Each row is a point on a tangle of strands that fork, close into loops and nearly touch. The rows are in no order.
Two points are linked if the straight distance between their rows is under 105. Some points are linked to none.
q981: [-53  -2  -4 -28 -11  22   9  28 -20  25  30  18  15   9  13  28  11   0
   9  26 -20  13   2   5   1  -4 -40   9  21   3 -12  22 -11 -21  12  40
  19  -9  -6   0  -4   1   9  -4   1   3   2  -7  -4]
q954: [-10 -29  14 -27  -9 -16  -9   3   8 -26 -39  -5  16 -11 -15  -6   3 -19
   6  14 -33 -40 -33 -25   6  -8  37   3 -16  -7  15  15   2  -3   7  -8
 -19  23 -29 -34 -24   7  12  -5  -2   0 -49   2  14]
q339: [-16 -62  26  15 -25  34  50  42 -25  34   0  -3   9  17  11  22  14  21
  -2  23  -5 -23 -14 -15  16  21  -8  -4   5  30  13  12   2 -29  -7  14
  16  13 -10 -32  -5   9  -4  22  -9 -12 -42  -3   8]
q62: [-20 -50  20  11 -16  32  39  25 -16  34  35  -9  -4  15  -8   9  15  14
  -4  11   6 -17   8 -15   5  28   2  14  -6  22  10  -1   1 -23  14  21
   4  -8   4 -21  10  35 -11   9  -1 -18 -24 -11 -28]
q573: [ 25  25   1  23  11  26  -7 -19  -4 -20  -2   0 -22 -12 -20 -56 -20   6
 -18 -35 -16   1   5  -5 -14   7  24 -20 -21  -2  18 -27  -9   7 -20  -8
  -2 -19  26   2  20  13  -4   3  17 -10   5  -3  13]
q718: [ 38  30 -13   6  -6   6 -18  -6  23   7  26 -39 -20 -15 -19 -26   2   6
 -20 -36   6  -6  27   9 -22 -28  29   2  24   4  19  13   9  10  -7   3
  -3   3   6  -2  31  -3 -17 -20  10  -5  20 -18   9]
q805: [-19 -20  -3  14  11  10  12   1 -10   7  21  16  13  19  17  14  -4   6
  13   8   9  19   9  -1   3  24 -32 -17 -17 -10 -10  -8  13  -2   0   6
 -14 -17   8  10  -7  21  -3  26   8 -11  -6   3   1]
q865: [ 45  56  -2  31  -2  -5 -19 -20  -3 -15 -30  19 -16 -19  -4 -46 -51   4
   3 -37   7  23  11  34   4 -13  -5   0 -31 -20   2 -41   0  17 -17 -12
  15  -9  22  23 -14 -16   9 -14 -13  28  14  13  14]
q883: [-19 -27  12 -33 -11  -1  10  28  -1  24  20 -21  12  -1   9   5  41 -24
  -9  18 -34 -32 -22 -37   6 -22  28  19  27   7  -4  28   9  -2   8   6
  17  11 -33 -25  -4   8  -6 -18  16  -1 -20   3   5]
q519: [ 27  52   0 -30   7 -45 -28 -11   1  -8  -3 -27 -15  14  12 -26   5 -10
 -11  -2 -19  21 -12  -5  19   1  20   4  34   0   5 -14   7   8  -8 -19
  -1  22 -27 -12   3 -17  18 -16   1  -5  13  -4  30]
q855: [ -8 -22   5  14  -3  15 -10   1 -11 -25 -21   5  -3 -16 -11   6  -8  -5
  21  -6 -16 -14   5  -8  -8  -6   3   2 -15 -12  26  18   0 -11 -14   4
  -5 -10  15  20 -14  18 -12   9 -16 -18 -36 -13  -1]
q363: [ 37  45 -24   2  16 -27 -10 -10  18 -14  -7   9 -20  22  34  -3 -15  26
 -17   6  35  44  11  20  10  16  -5  29 -29   4 -21 -26  -5  12   8 -15
 -20  -9  -4  23   1 -35   1 -17   6  21  28  16 -10]
q147: [-42 -30  16   0   8  31  15 -11   7   8   0  -7   7   1 -19   9   6   9
   3   4  18 -23   5  14   6  -6  12 -16  -6  -4   7  -3 -13  -2  -6  28
  -4  23   0  -5   3  24   6   0  10  29  12  10   4]
q648: [-29 -41   0 -16  -4  20  19  15   2  11  33  30  27  26  34  23  24  20
  14  30  14   9  19  -3  -1  36 -43  10  -6   2 -31   3  -8 -13  -1  27
 -27  -2   4 -11   7  16  -6  14  17 -10   0   3 -15]
q626: [ 23  70 -14 -15  11 -43 -18 -20   2   1  11 -12  -6  10  19 -16 -10  -7
 -15   8  -6  34 -12  11  17   4 -11  -6  17   1 -16 -22  17  12   2 -33
   7   0 -11   5  -4 -32  10  -9  -6   7  29  10  -4]
q475: [  2 -17  27  -1 -13  28   3  24  12 -13  -5 -24 -18   1   2 -14  41 -17
   0 -10  -1 -19  20 -23  20 -14  14  33  15  -6  29  39  -9 -12  -9   9
   2  13 -11   5   7   7 -20 -14   9 -12 -21 -18  18]
q284: [ 35  45 -12  39  -2  -4  -1 -11 -20  -7   4  12 -11   1   0 -35 -40   9
   6 -14  -7  28   3  17   4  -1 -15   6 -11 -14  -1 -44  14   1  -8  -3
  25 -16  15   9   1 -19  15  -2 -19 -21  12  13   2]
q174: [-19 -49  33  23 -29  49  40  18 -23   5 -16  13  14  27 -12  25  -4  29
  12   3   7 -19   7   7  13  24  -9   1   6  22  19   2  -1 -33 -16  40
   6  16   6 -18 -17  20   0  14 -11  14 -31   8  23]
q550: [-38 -43   7 -50 -16  18  23  24   7  13  22  14  45  21  37  18  57   4
  -7  32 -12 -22  -3 -24  18   9 -13  47  -3   5 -28  39   4 -11   3  16
  -6  27 -32 -22  -6  29 -19 -12   5  18 -17  -2 -11]
q936: [ 25  16 -13   2  19  -7  -7  11   5 -35  -2   4  -7   3  11 -16 -13   0
  -2  10  17  13  10  -6  22  11  10  20 -19 -18  17   0   5   4   9  -8
 -33 -17   0  11   4  -1 -15   7   6 -24  -1   8 -29]
q242: [ -3  11  -3  39 -11  16   9   4 -19  11 -32  15  -8 -28 -18  11 -46   1
  19 -16  18  11  31  36 -21 -19 -30  -8 -27 -13  11 -10   2   2  -7   0
  31 -19  24  34 -12 -21  -7   5 -38 -10 -13  16 -17]
q8: [-19  31   9 -31   7 -36 -10 -21 -20 -11   5  25  21  -5  -8  22  -7 -19
  11  31  -5  13 -34  -3 -11  21  -5 -19 -12   1 -20   3 -10   6   8 -12
   2  -4 -19  -5 -19 -12   9   7  -1  11  -2  30 -13]
q784: [ 13  12  -5 -22  -6   0 -10   3   6 -47 -19  23   3   8  22   5  10 -14
  11  17   3  -2  12   7  11   3   4  36   0 -12  12  13  -4 -16   0  20
 -20  -4 -15   4  -7  -3  -5 -14  -7   0  -4  13 -15]
q709: [ -9   7 -21  26  -1  37 -13  -4   0  -2  35  13 -22 -12  15 -21  -5   6
   1  -5  -4  15  37  -3  -4 -11 -26 -18   3  -8   7  -3 -10  -1 -20  33
  -3 -25  34  18  20   3  -4  -7  17  -2  17   9   7]
q367: [ 10 -16   2   1   2 -31  -2 -12  -1   2  -8 -45  -6 -36 -26 -19  12  -9
 -12 -16  -8 -22 -31 -27 -29   4  55 -34   7  -1   0   3   0  11  -3 -21
   1  18 -10 -30   3   1   1  10  10 -19 -17 -14  16]
q650: [ -7 -14   3  -4   6   4  11  -1  19 -15 -20  10  12  26   9  37   9   9
  -8  26  30   1  26  28  43   2 -21  10   3   6  -3   7 -13  -1  22  17
 -33   9 -25   2  -1  -3   7   1  -7  21   9  -9 -23]
q649: [-10   7 -19  23   4  26  -3  10  -7  12  32   1 -13 -24  -8  -5  -6 -14
   1 -12 -21  11  20  -8 -37 -25 -18  -5   5 -11  -1   1  16  12  -3   4
   3 -26  32  34  22 -13 -11  -6  -2 -27   8 -11 -16]
q569: [ 14  17   3   1   9 -10 -22  -8   2 -12 -10  10   4 -10  -3  -3   9 -23
   1 -14 -14  23 -29 -15  -4 -12  -1 -35   9 -20   2  -3 -14   2 -26  10
  11   9   0  20  -7  -8  13  10  15  19  -1  -1  33]
q24: [ 12  -2  26  -7   8  -5   0 -19  12 -33 -26  23  20  -3  -3 -28  14 -15
   4  -6 -17 -29 -39 -17  28  17  19 -28 -13 -11  14 -13 -30   4 -22  -3
  -9  23 -25 -12 -12  18  18   2  23  42 -17   0  47]
q767: [  9  18 -10 -21  -6 -43 -32 -14  -4 -17 -33  -6   7 -36  -8   8 -21 -20
  16 -16 -27   8  -3  21 -12 -30   7 -22   1 -16  18  25   9   9   3 -18
  14  16  -3   3 -19 -10  11   0 -25   3   4  -7  13]
q681: [-21 -12  24   7 -18  38  31  14 -19  -1 -40  41   8  30  -1  34  -9  13
  26  16   2  -4  -3  28  34  19 -31  -6   5   6   9  -3  -5 -30 -13  30
   7   8 -19  -8 -31   5   2  10 -15  46 -19  -1  29]
q783: [  0   7 -10  49  -5  15  -5  -4  -6 -18 -21  22 -23 -13   4 -27 -40   7
  17 -10   7  17  53  31 -10 -16 -40  22 -28  -2  14 -26  -1  15 -14   0
   9 -23  38  38   4 -14   0  -6 -25  -6  -4   0   9]
q901: [  6  18  -9  -3  -7  11 -15 -14  11   0 -20   6  -7 -12  -4  13 -32  -3
  11  -7   1   5  29  31   8 -30 -12  25   9  -8  22   3   5  -4  -5  13
   2   0   3   9  -3  -7 -11   0 -13  23  23   1  -9]
q300: [ 19  24 -42 -22   4 -10 -15 -25  17  23  37  -2  -6  -8  17 -17 -16   4
 -15  -9   0  -2   6  -8 -18 -27  -1 -11  22   8  -6 -17  12  19  -1 -19
 -14   1  25 -12  19  -9  -2 -11   9   2  43   5 -25]
q360: [  1   7   8  51   5  35 -15  -7 -13 -21   3   4 -20 -24 -22 -41 -27  -4
  -3 -26  13  -2  20   5 -10   4  11 -29 -26 -12  36  -3   1   7 -14  15
  -3 -37  38  24   1  19 -30  11 -12   0 -10 -16  10]
q792: [ 13  18 -20  -1  19 -20 -30   1  -2 -15  -1   5 -15   1  14 -30 -10 -18
   4  -6   0  36  29  -1 -23 -13  -9   5 -12 -17 -27 -23  23  16  -9 -17
  -5 -15  22  21   7  -6  -6   0  -6 -25   3  29   8]
q638: [-29 -43   7 -22  -9  -5  26  25  -7   7  -9  28  26  26  11  24  21   6
   9  52  16 -29 -31 -15   1  25  17  -4 -15  20 -27 -14   2 -12   5   6
 -27  -6 -18 -37 -18  17  -6  15  15   4 -27  25 -12]
q259: [ 34  48 -32  15 -10  -2 -20 -18  15  13  22 -18 -19 -18   7 -30 -17  11
 -24 -36  -3  11  20  10 -23 -33  -8 -18  26   6   7 -10   1   8 -18  -1
   9  -7  21   5  31 -40   1  -5   3  -7  43   1   1]
q40: [-27 -14   2  12 -21  14   2  13 -41  10 -20  -1   4 -29 -29  22 -45   5
  22   3   5 -10  14  29 -16 -26  -4 -12  -7   3  19  20  -5  -8  10  10
  29   0  11   6  -6   0  -2   2 -29  -3 -15  13 -15]
q31: [-55 -35  -7 -25 -16  20  18  27 -23  28  38   5  10 -12  17  12  13  -1
  13  15 -35 -16   4 -13   6 -10 -15  16 -13  10  14  45   5 -17  38   3
  -4   6  -1  -6  10  32 -14 -23  -3 -20 -11 -13 -33]
q364: [  0  -3   6  14   1 -12  13  -6  -1  32  14 -29 -19   3  -2  14  26   5
  -9  21  13  -9 -17 -18 -11  29  19  -4   3  37 -20 -30 -11  -1   2 -11
   2   1   2 -13  16   1   9  15   8 -27  -8   0 -23]
q22: [ 11  15 -29   8  -6   6 -12 -26  23  31  13 -10   3   5  25   8  -4  32
 -15  -8  12  18  23  18   9  -3 -30  28  -2   6 -17  -8  17   2  11 -19
   8 -10  10  14  12 -24   6  -8 -11  14  44  -6 -16]
q706: [-22 -30  -6  43 -15  38  29   9   8  43  18 -21  -7  -3 -11   4 -17  36
  -9  -7  29  -5  32  30  -4   5  -6   0   6  19  -9  -3  18  -5   5  11
  13   7  20  -3  16  16 -19   8 -11  -5  15  -3 -30]
q576: [ -8 -33  16  16   2  18  32  18  -4  10   5  -3 -14  18 -21  23   7   7
  -6  12   8 -11 -12 -17 -11  23   6 -10  -5  27   3 -28 -21  -4   1  15
 -15  -9  -2 -12   6  13  -4  25  11  -4 -24   6 -31]
q839: [ 17   7  -3 -33   9  -9 -21 -20  17 -20 -15 -35   4 -24 -31   9 -11  -1
  15 -29  14 -41   5   1 -26 -21  32 -15   4   3  22  22  -4  21  12 -17
 -14  23  -1  14   9  16 -18 -15  14   9  15 -24   5]
q534: [ 22  28  -2 -21  12 -63 -21 -15  -6  -5  -9 -29 -16 -10 -10 -19 -11 -23
  -5 -10  -4   4 -18 -16 -24   1  42 -20   8 -12  -6  -6   7   9  -6 -38
   1  10  -5 -12  -4  -7   5   5  13 -14  -3  -3  24]
q280: [-16  32   5 -41  14 -29 -14  -5  -7   5   6   3  19   4   1  15  11 -14
 -11  21 -15   4 -14   9  26   5  -4  -6  17   8 -13  16  -4  10  16 -21
  17  -8 -33   2  -9 -20  20  -6  -8  11  13  -4 -20]
q572: [-27 -16  -6  16  -6  50  18  -9  27  20  17 -20  -5  16  -3   0   6  28
 -13  -8  26  -6  34  25   5   0 -14   7  14  12  -4  -5 -15   1   6  36
 -15  14  17 -10  18  24   1  -4   7  16  28 -12  -4]
q536: [ 31   7   0   5  -5   3  -6 -21  30 -21 -27   2  -5  -8 -13   3  12  -7
   1 -21  17   8  -6   6   0  -6  10 -27  -1 -15  -3  -8 -29   9 -24  20
 -14  22   2   7  -3  13 -10   7  23  35   6   0  32]
q899: [-15 -30  27 -23   7 -22  10  26  -5 -12 -31  11  17  12   4  19  22 -15
  10  26  -7 -30 -41 -21  10  12  24  18  -4   4  -9  10   6  -8  11 -17
  -8  -6 -27 -15 -13   2  -6   8   5   3 -33   5  -5]
q465: [ 14 -10   0   4  -6 -22   3  -6 -17  15   6 -22   1  -9  -6  -9  16  -7
  -5   7 -28 -13 -35 -38 -33  18  30 -16   0  17  -7 -19  -1  -8  -5 -14
  12   1  -3 -39   5   1  18  16  -8 -36 -16   4   1]
q866: [ 35  43 -29  20  29 -21 -19 -18 -13   4  16   7 -18 -14   1 -39 -26  -1
 -18 -23   4  15  -7  -8 -35   9   1 -38 -26  14 -17 -60  -4  25  -2 -41
   1 -39  28   5  25 -22  -4  17   5  -9   7   3 -14]
q739: [ 38  37  -1  16  25 -16 -10 -29  -7  -6  10  -3 -21 -16 -18 -44 -33   1
 -24 -45  -7  10 -19  -1 -21  -7  12 -44  -1  -1   5 -36 -12  27  -6 -31
  11 -10  21   9  19  -5   6  -2  14   7  23  -9   9]
q301: [ -5  14   5 -31  -6  -9  -4  -1   4  11  34 -32   1   9   9 -22  30 -23
 -26   7 -38 -13  -4 -25   5 -13  14  20  29  -3  -5  24  -1  11  20  -7
   8  12 -23 -24   9   0  12 -24   9 -10  13  -3   1]
q651: [ -4  10  14  -5  -3   6   5 -10  -8   0 -47  19 -14  -3 -22  47 -32   4
  24  -5  19   8  11  37  18 -17 -20   5  -8  -5  11   3  -4  -8   1  12
  -4  13   5  24 -30  -7 -24  -2 -26  50  10  -3   2]
q907: [-20 -12  17 -11 -10  -2 -20  -9  -8 -30 -46  33  10 -20 -13  13  -9 -27
  23  -6 -27 -23  -8  26   0 -17  17 -18   6 -13  31  28 -12   5   2  12
  -1   8  -3 -15 -33  18  23 -15  -8  39 -10 -14  45]
q602: [-47 -54   4 -35 -13  -3  38  28  -5  36  37   7  33   7  18  21  52   2
   6  32 -18 -23 -18 -40 -17  11  -5  13   6   7 -30  23   4 -17   9   2
   5  10  -8 -33   1  38  -7   0  12 -15 -22   9  -7]
q397: [-38   2   1 -31  13  -6  -4   6  -3  15  16   8  11   5   0  27   9   6
   2  12  -7  13   6   6   0   2 -18  15  19  10  -9  20   1   3  19   0
   6  -1  -6  13  -1  -2  -2 -16  -5  10  29 -12 -19]
q937: [ 13   9   5 -12  -8  10  -5  -8  26  -8 -10 -35 -21  -9  -9  -8  17   0
  -6 -18   1 -17  32   5   7 -15  25  37  26  -2  24  30   7  -5   2   3
   4  24  -2   8  12  13  -8 -26   3   0  16 -27  25]
q415: [-19 -11   6  23  -3  43  13  11 -14 -12   7  34   0   4   2  -3  -8  -2
  22   8   1  21  12   6  -6   7 -29  -7  -1 -12   8   1 -10  -7 -25  40
   4  -6  22  13  -3  14   1  11   1  -2   3   9  18]
q961: [ 18   8  -7  31  16 -31 -13  11  -2  15  -6 -15 -10  -9 -25  -6 -24 -10
  -7 -21  17   2  17  -2 -28 -17  15   4  -4   5   0 -13  26  27   5 -33
  20 -38  12  22  15 -18 -12  -1 -13 -30  -3 -16 -17]
q18: [-26  -2 -10  14 -13  -1  14  -3 -24  37   1 -23  18 -25 -13  20 -27  11
   6  -1  11  -6  -5   6 -10  -5  -6 -20 -18  -4  -1   0  14 -10  15  -6
  23  -2   5  -5   3   2  -1   9 -20 -14   4   6 -31]
q557: [-26 -32  28  -1   2  13  11  13 -12  -3 -22   6   0  23 -27  29  -1   8
   3  -3  12 -24 -16  19  16   0  10  -2  20  10   7  18 -10  -8  14   9
   4  15  -3   1  -3   8  -1  -5   4  31 -10 -21   5]
q923: [ -6 -15  20  23 -11  17  11  -3 -24 -12 -44  25  -3 -18 -41  25 -43  19
  27 -18  29 -10   8  43  12   1  -5  -2 -14  -3  28  10  -1 -16   8  15
  10   0  17  13 -30  14 -11   1 -35  22  -8  -6 -10]
q222: [ -1  46 -15   7   1 -26   7 -12  -7  28   8  -4 -13  14  29   6   2  -1
   3  26   8  27  -5  10  18  27 -24  21  -6  12 -39 -19  18  -3  10 -34
  14  -7 -20   3  -4 -32  10   2 -12 -12  15  17 -24]
q184: [ 39   4  -3  22  21 -28  -2   1  17  15 -14 -46 -12 -28 -27  14 -17  -6
  -9 -23  32  -2  10  -7 -20 -13  22 -11   9  -2  -7   0  14  19  -1 -38
   1   7  10  22   5 -16 -12   5   5 -10   0 -18   5]
q406: [-28 -36  15 -21 -11   8  -5  14  -5 -20 -48  22  20 -19  -8  14  -3 -27
  30  14 -30 -41 -36 -13  14 -23  15 -12   3  -8  29  38  -9 -13   8   7
  -5   5 -12 -19 -28  15 -11 -12   0  23 -35 -18  22]
q719: [-16   8 -18 -23  -6   3   1   4 -10  30  65   6  14   2  32 -14  29   6
   2   5 -31  10  -3 -29  -8  10 -15   6  10 -13 -23  15   8 -11   1  16
   3  -5  -6 -18  16  12  13 -14   3 -27  14  16  -7]
q428: [ 23 -10  -6  21  16   3 -10  -5   3 -19  17  -9  -5  13  21 -35  10  22
 -28  -3  31   5  20  -6  14  23  13  10 -11 -14   3 -10   5   8  11 -16
 -21  -8  16  10  23  13   5  -8   8 -19  15  -4 -11]
q837: [  9  12   1 -21   0  -5  -6  -5  18   1 -13 -10   7  17  18 -18  26  -9
 -24   0 -42  -3  -9  -8  28  12  11  18  28   4   1  -5  13   3  -9  -5
  -5   9 -32 -30   2   4  31  -5  -4  -5   4  -7  17]
q909: [ 21   1   2  -5  -1 -18 -17   8  -1 -13  -3  -8   4  -3 -34  13 -23  -5
   0 -13  -3 -15   3  10 -19 -18  11  23   9  11   1  11  18  -1  27 -19
  21 -32 -11  -2   4 -21   6  -5 -14 -28  -8 -11  -9]
q780: [ 40  65 -43   8 -15   2 -28 -23  19  -8   8   4 -13   1  16 -34 -34  -3
  -7 -20 -10  35  17  24 -20 -51 -40   1  11  12 -11 -30  16  17 -11   4
   4 -21  28  16  10 -49  13 -21   0   9  32   7  20]
q190: [  6   5   6 -20  14  -3 -14  -2  19 -14 -28  14  10  13   1  21  21 -19
   1   2 -14  16 -16   3  32   6 -15 -12  15 -25   1  21  -9   7 -20   1
   5   4 -18  26 -16  -9   6  19   6  33 -16 -21  36]
q988: [ 30  11   0   3  -1   0  10 -10  38   3 -32   2 -12  16   3  18  10  13
 -10  -8  17  22  -7  13  37  -1   8   9  13   1   7 -20  -8   3 -24  14
 -22  19 -15  -4  -4   0  -4   3  -5  21  21   1  19]
q611: [ -2  24 -26   7   1  10   7  -5  -8  40  49   1   1   6  14   7  -6  14
  -3  -7  -4  36  15  12 -23 -16 -47  26  18   8 -45  -7  24   4   4   2
  19 -23  12  18  13 -22   3  -2 -11 -16  31   6 -13]
q610: [ -1 -12  -6 -11   5 -11  -1  -1   8   7   0 -11  16  -2  13   1  28  -4
  -3  11  11  -4  -9  -7  20   3  13 -12 -13 -16 -10  17  -2 -12   0  -1
   1  15 -13  -2   0   8   6  11   5 -19  -2  12 -13]
q947: [  9 -22  22   6  -4   1   5  17   6 -17 -40  23  10  17   8   9   5 -11
  13   4 -22  -2 -24  -9  40  25 -12  -8  12 -17   7   0   7  -8 -22  -3
  -5   4 -18  -4 -29  -1  14  19  -8   7 -26  -8  23]
q577: [ 34  30 -12  -9  16 -23  -8 -17  19 -11  -1  31 -18  32   5  -5   8  -7
  -2   5  -8  40 -16   4   7  12 -12  -2   0   4 -23 -38 -16  12  -2  -1
 -18 -12  -8  -3 -10 -14  25  21  22  21   8   2  15]
q39: [ 28  38  -4 -14  31 -41 -22 -12  11  -3   8 -35 -13   7  12  -4  35 -19
 -15   5  49   7 -19 -18  13  23  28 -11  -6   5 -45 -10   1   2  -4 -33
 -22   9 -15   8  20 -21  -7   2  38  -9   3   7   0]
q185: [-19 -59  12   2 -12   6  20   7   8  -2  -8 -29  15  -5   3  -5  45   6
 -12   5  -5 -27 -22 -50   9  16  37  -6 -18  -1   8  26   7   7 -15  -5
  -4  36  -7 -24  -6  23 -19   3   9  -6 -27  -3   7]
q403: [-26  -1  -2 -26 -16 -11 -33  -9 -18 -26 -12  -1  16 -28 -23  12 -21 -34
  17   5 -44 -12 -13  10 -23 -38   5 -20  11 -19  31  36 -11   5  16   3
   6   0   0  -2 -17  -5   9 -16  -3   7  -8  -5  17]
q526: [ 11  17 -22 -10  29 -24 -26 -12  16 -12  33 -13  -8   1  15 -14  21 -14
  -5   4  23  23  10 -16 -15  12   1   2 -13   3 -35  -9   5  18  -1 -25
 -17  -9  15  18  22 -17 -12  13  24 -21   5  12 -18]
q891: [ 15  -3  33  25 -10  10   8  -5  -3 -25 -29   4  -5  -3 -31  -9  -8  13
   1 -23   4 -14 -14   7   2  21  22  -9 -11  -8  21  -7 -30  -8 -18   8
  19  20   6  -2 -14   1  17  14 -13   6 -22  -5  26]
q905: [  1 -16  19   9  -2  22  13  -8   8 -33 -14  17  20  29  11 -37  16   3
 -13   7  -2 -21 -22 -20  26  30  11  -6 -21 -19  -1 -15 -20 -10 -23  12
 -12   3 -17 -15 -11  23  17   7  21  16 -15  20  33]
q722: [-15  -9  21  -4 -14  32  -6   9  11 -16   1  14 -10  10  16  -2  17  -1
  -5  10  -4   0  27   5  29  -7  -3  45  10   1  32  24 -10 -21  -1  29
  -1   4  -6  -6  -5   9  -5  -9  -7  -2  -1  -5  -2]
q60: [-26 -79  30  11 -24  21  40  34 -19  11  -8 -13  22   6  18   7  26  19
 -10   3  -6 -41 -33 -33   1  13  20   4 -13  11  26  37  -7 -18   0  -7
  21  17 -10 -25  -5  28 -23   5  -8  -2 -56 -10   3]
q163: [-24 -15  -2 -40  12  -4  11  10  10  -9   5  38  20  28  23  26  40   8
   3  45   0  -9  -2 -11  12  29 -16  15   2  26 -41  -1  -5  -3   2  13
 -38   4 -21 -24  -9  12  -2   6   8  15  -9  14 -17]
q436: [-13  -5 -12 -12 -15   4  12  25 -14  18  58  -8   4  -3  -6   5  18  -6
  10  -2 -33  10 -11 -31 -28 -17   6  12  18   4  -5  23  16 -12  11  11
  19 -27   7  -2  16   7   5 -18 -12 -28   9   0 -16]
q65: [ -8 -12  22   3  15  -1   8   8   6  -2  -1 -11   6   6  -7  23  -2  11
  -3 -13  20  -9   4   6   4   2  13  15   5   2  18  15  -4  12  30 -17
   3   2   7  27   4   7  -7  -9   3   5  25 -17 -19]
q96: [-13  21 -16 -21   6 -32 -23 -14 -18   5  23   8  27 -18   3   6  -4 -31
  18  14 -11  13 -10   3 -28  -5 -24 -36 -10 -14 -24   9   7  11  14 -14
   8  -6   6   9   2  -8   7   6   2 -12   7  26 -15]
q429: [ 16  11 -23 -11  12 -12 -11 -26  37 -12   2 -17 -12  21  37  -3   8  34
 -19   2  20  19  39  23  15   6 -20  53  -7   6 -20 -12   4   7  16  -8
 -30   6 -15   9  11 -13   3 -14   3  -1  30   3 -20]
q398: [  9 -13   3  -6   2  10 -17  -7  13 -17 -40 -15  -5 -31 -35  26 -17 -17
  11 -24   4 -23   8  21 -11 -30  27 -26  17  -4  21  38 -20   0   3  19
 -13  12   2   3  -2  -2 -14 -17   2  14  -5 -25  19]
q791: [ 23   3 -14  43   2  17   8 -12  22 -12   9   1 -17  15   3 -32 -16  32
 -20 -15  37  13  16   8  20  19  -2  -1 -17   5  13 -41 -16   7  -5  12
 -24  -3  23   4  13  -6 -11  -6  11   9  33  -4   2]
q384: [-18 -56  25 -24  -3  16  23   9  25   0   4 -14  23  28  19   7  56   8
 -14   5  12 -20  -3 -32  20  13   0  25   1   5  -9  20  -3   5  -9  11
 -11  42 -13  -8  -3  32  -6  -7  11  10 -16 -10   2]
q221: [ -9  17 -16   3  12 -19 -22  -2 -15 -11  19  -1   6 -34 -12 -20 -22 -25
   0  -7 -18   6   8   0 -33 -25  -1 -42  -3 -13  14   1   5  16  15  -9
   5 -13  19  17  19 -16   1  -4  11 -12   5  -2 -15]
q554: [ 10 -10  21   4   2  -9  -6  -3   1 -30 -36   0   8 -25  -9 -35   2 -15
  12 -16 -27 -30 -32 -27  -1   2  34 -24  -7 -31  29  10 -12   2  -8 -11
   2  31 -24 -18 -22   5  -2   5  10   6 -44   0  42]
q445: [  6  13 -29 -15  22  -5  -8  -8   3   7  43  -2 -27   3  10 -33   6   9
 -22   8   8  21  10 -25 -27   0   9 -15   7  -1 -18 -40   3  22 -14   0
 -28  -2  21  -7  16  10  -5   1  25  -8  15  16 -21]
q312: [-17  -4   7 -25  -9   1 -11  16 -11 -12   2  -6   2  -8 -29   8  -8 -16
   1  18 -23 -29   2  -1 -26 -17  20  17   6   3  27  28 -17  -3  27   9
  12 -10  -2  -2  -3  -8   7  -8   2 -13 -14   7 -17]
q201: [-16 -17   7  39 -19  36  24  19 -12  18  10  -3 -13  12  -7   8 -25  27
   6   0  25   6  26  26  16  -2 -31  36   6   8  11  -4   6 -19  14  19
  21   1   8  10  -3  -3 -15   3 -20   1   8  -5 -16]
q789: [ 23  25   3  22   8 -12 -15 -24   8  -8 -18   9   0 -16 -19  -2 -44  -5
   7 -23  22   9  12  28  -4 -29   3 -15 -15 -27  -1 -14  13  10  -4  -6
  13  -6  15  23 -12  -2  -3  -6  -4  23  23  14  13]
q693: [ 11  18  -5  25   1  14  12  -2   9   3  15  12  -7   0  -7  -4 -13  29
 -13  -9  26  35  -9   8  -7   6  -4 -20   0   1  -5 -36 -11  10 -19  22
   1   9  18  15   3   0  -2   3   7  24  42  11  -1]
q213: [ 27  18 -16  25  11 -23  11 -10  18   9 -11  14 -15  21  27  21  -4  15
  -7  13  27  30   4  24   8  28 -23  24 -23  20 -24 -33   5  -6  -4 -16
 -18  -8   3   4   0 -17  15  16 -17  -7   9   7 -14]
q444: [  0   1  -7  38  -1   9  15   2   3  39  42 -21  -4  13  -5  -2   1  11
 -16  -4   7  10   2   6 -16  -2  -5   7  18   8 -26 -13  14  -9   2   3
  19 -31   9   0  22 -16  24  11 -13 -23  19   4 -12]
q9: [-40  -5  -6 -28  -6  -6  20  23 -24  44  52  -2  22   2  26  13  45  -5
  13  40 -19   0 -17 -27  -4  16 -11   4  -8  14 -38  18   8 -19  15  -1
  13  -4 -16 -18   8  14   5   1   3 -39 -10   8 -19]
q161: [ 43  64 -29   1  10 -37 -20 -20  -2  -1  17   4 -16   6  17 -35 -20  -7
 -10 -15  22  26 -11   0 -11 -13 -23 -13  -7   8 -23 -57  15  14  -3 -35
   0 -24  12   2  14 -39   7  -9  16  -3  28  20  -5]
q921: [-10 -18  14  -8   3   6  13  31 -27  12  -5   4  -5  13  -4  30   0  -3
  16   4  -9  -4   3  -3  25   2 -17  17   7  10  16  29   4 -28  14   2
  15  -4 -15   3  -6 -10  -5  15 -19 -24 -26  -7 -25]
q14: [ 17 -19   9  -1   8 -35 -25  -3   0 -17 -51 -16 -10 -38 -26  21 -15 -27
  12 -13  -1  -7 -13   5 -18 -18  30 -19   0 -10  13  31  -7   6  11 -10
  -9  16 -18  -4 -26  -3   3   0  -4  -7 -35 -12  18]
q461: [ -6 -31  16  -3  -6   4  19  27 -12  -2  -7  38  13  38  14  18   5  12
  22  25 -12  -4 -16  -6  11  44 -26  11  -5   7   0 -14   7  -8  -7   6
  -1 -14  -7  -6 -15  11  10  25  -7  -3 -17   5  14]

How many points has the smallest loop of links through each point below? Write none if it is on no loop.
q300: none
q415: none
q367: none

A tip is a point with one link. Name the tips that can be reached along the links from each point below, in the order of the rows.
q445: q792, q780, q39, q693
q363: q883, q681, q360, q436, q444
q40: q284, q783, q18

A piece is all that can be reached along the links. How many separate loops has the piece of each point below (a circle has one, a figure eight two, a Y none), and how many tips (points with one link)?
q988: loops 0, tips 6
q681: loops 0, tips 5
q284: loops 0, tips 3
q718: loops 0, tips 4
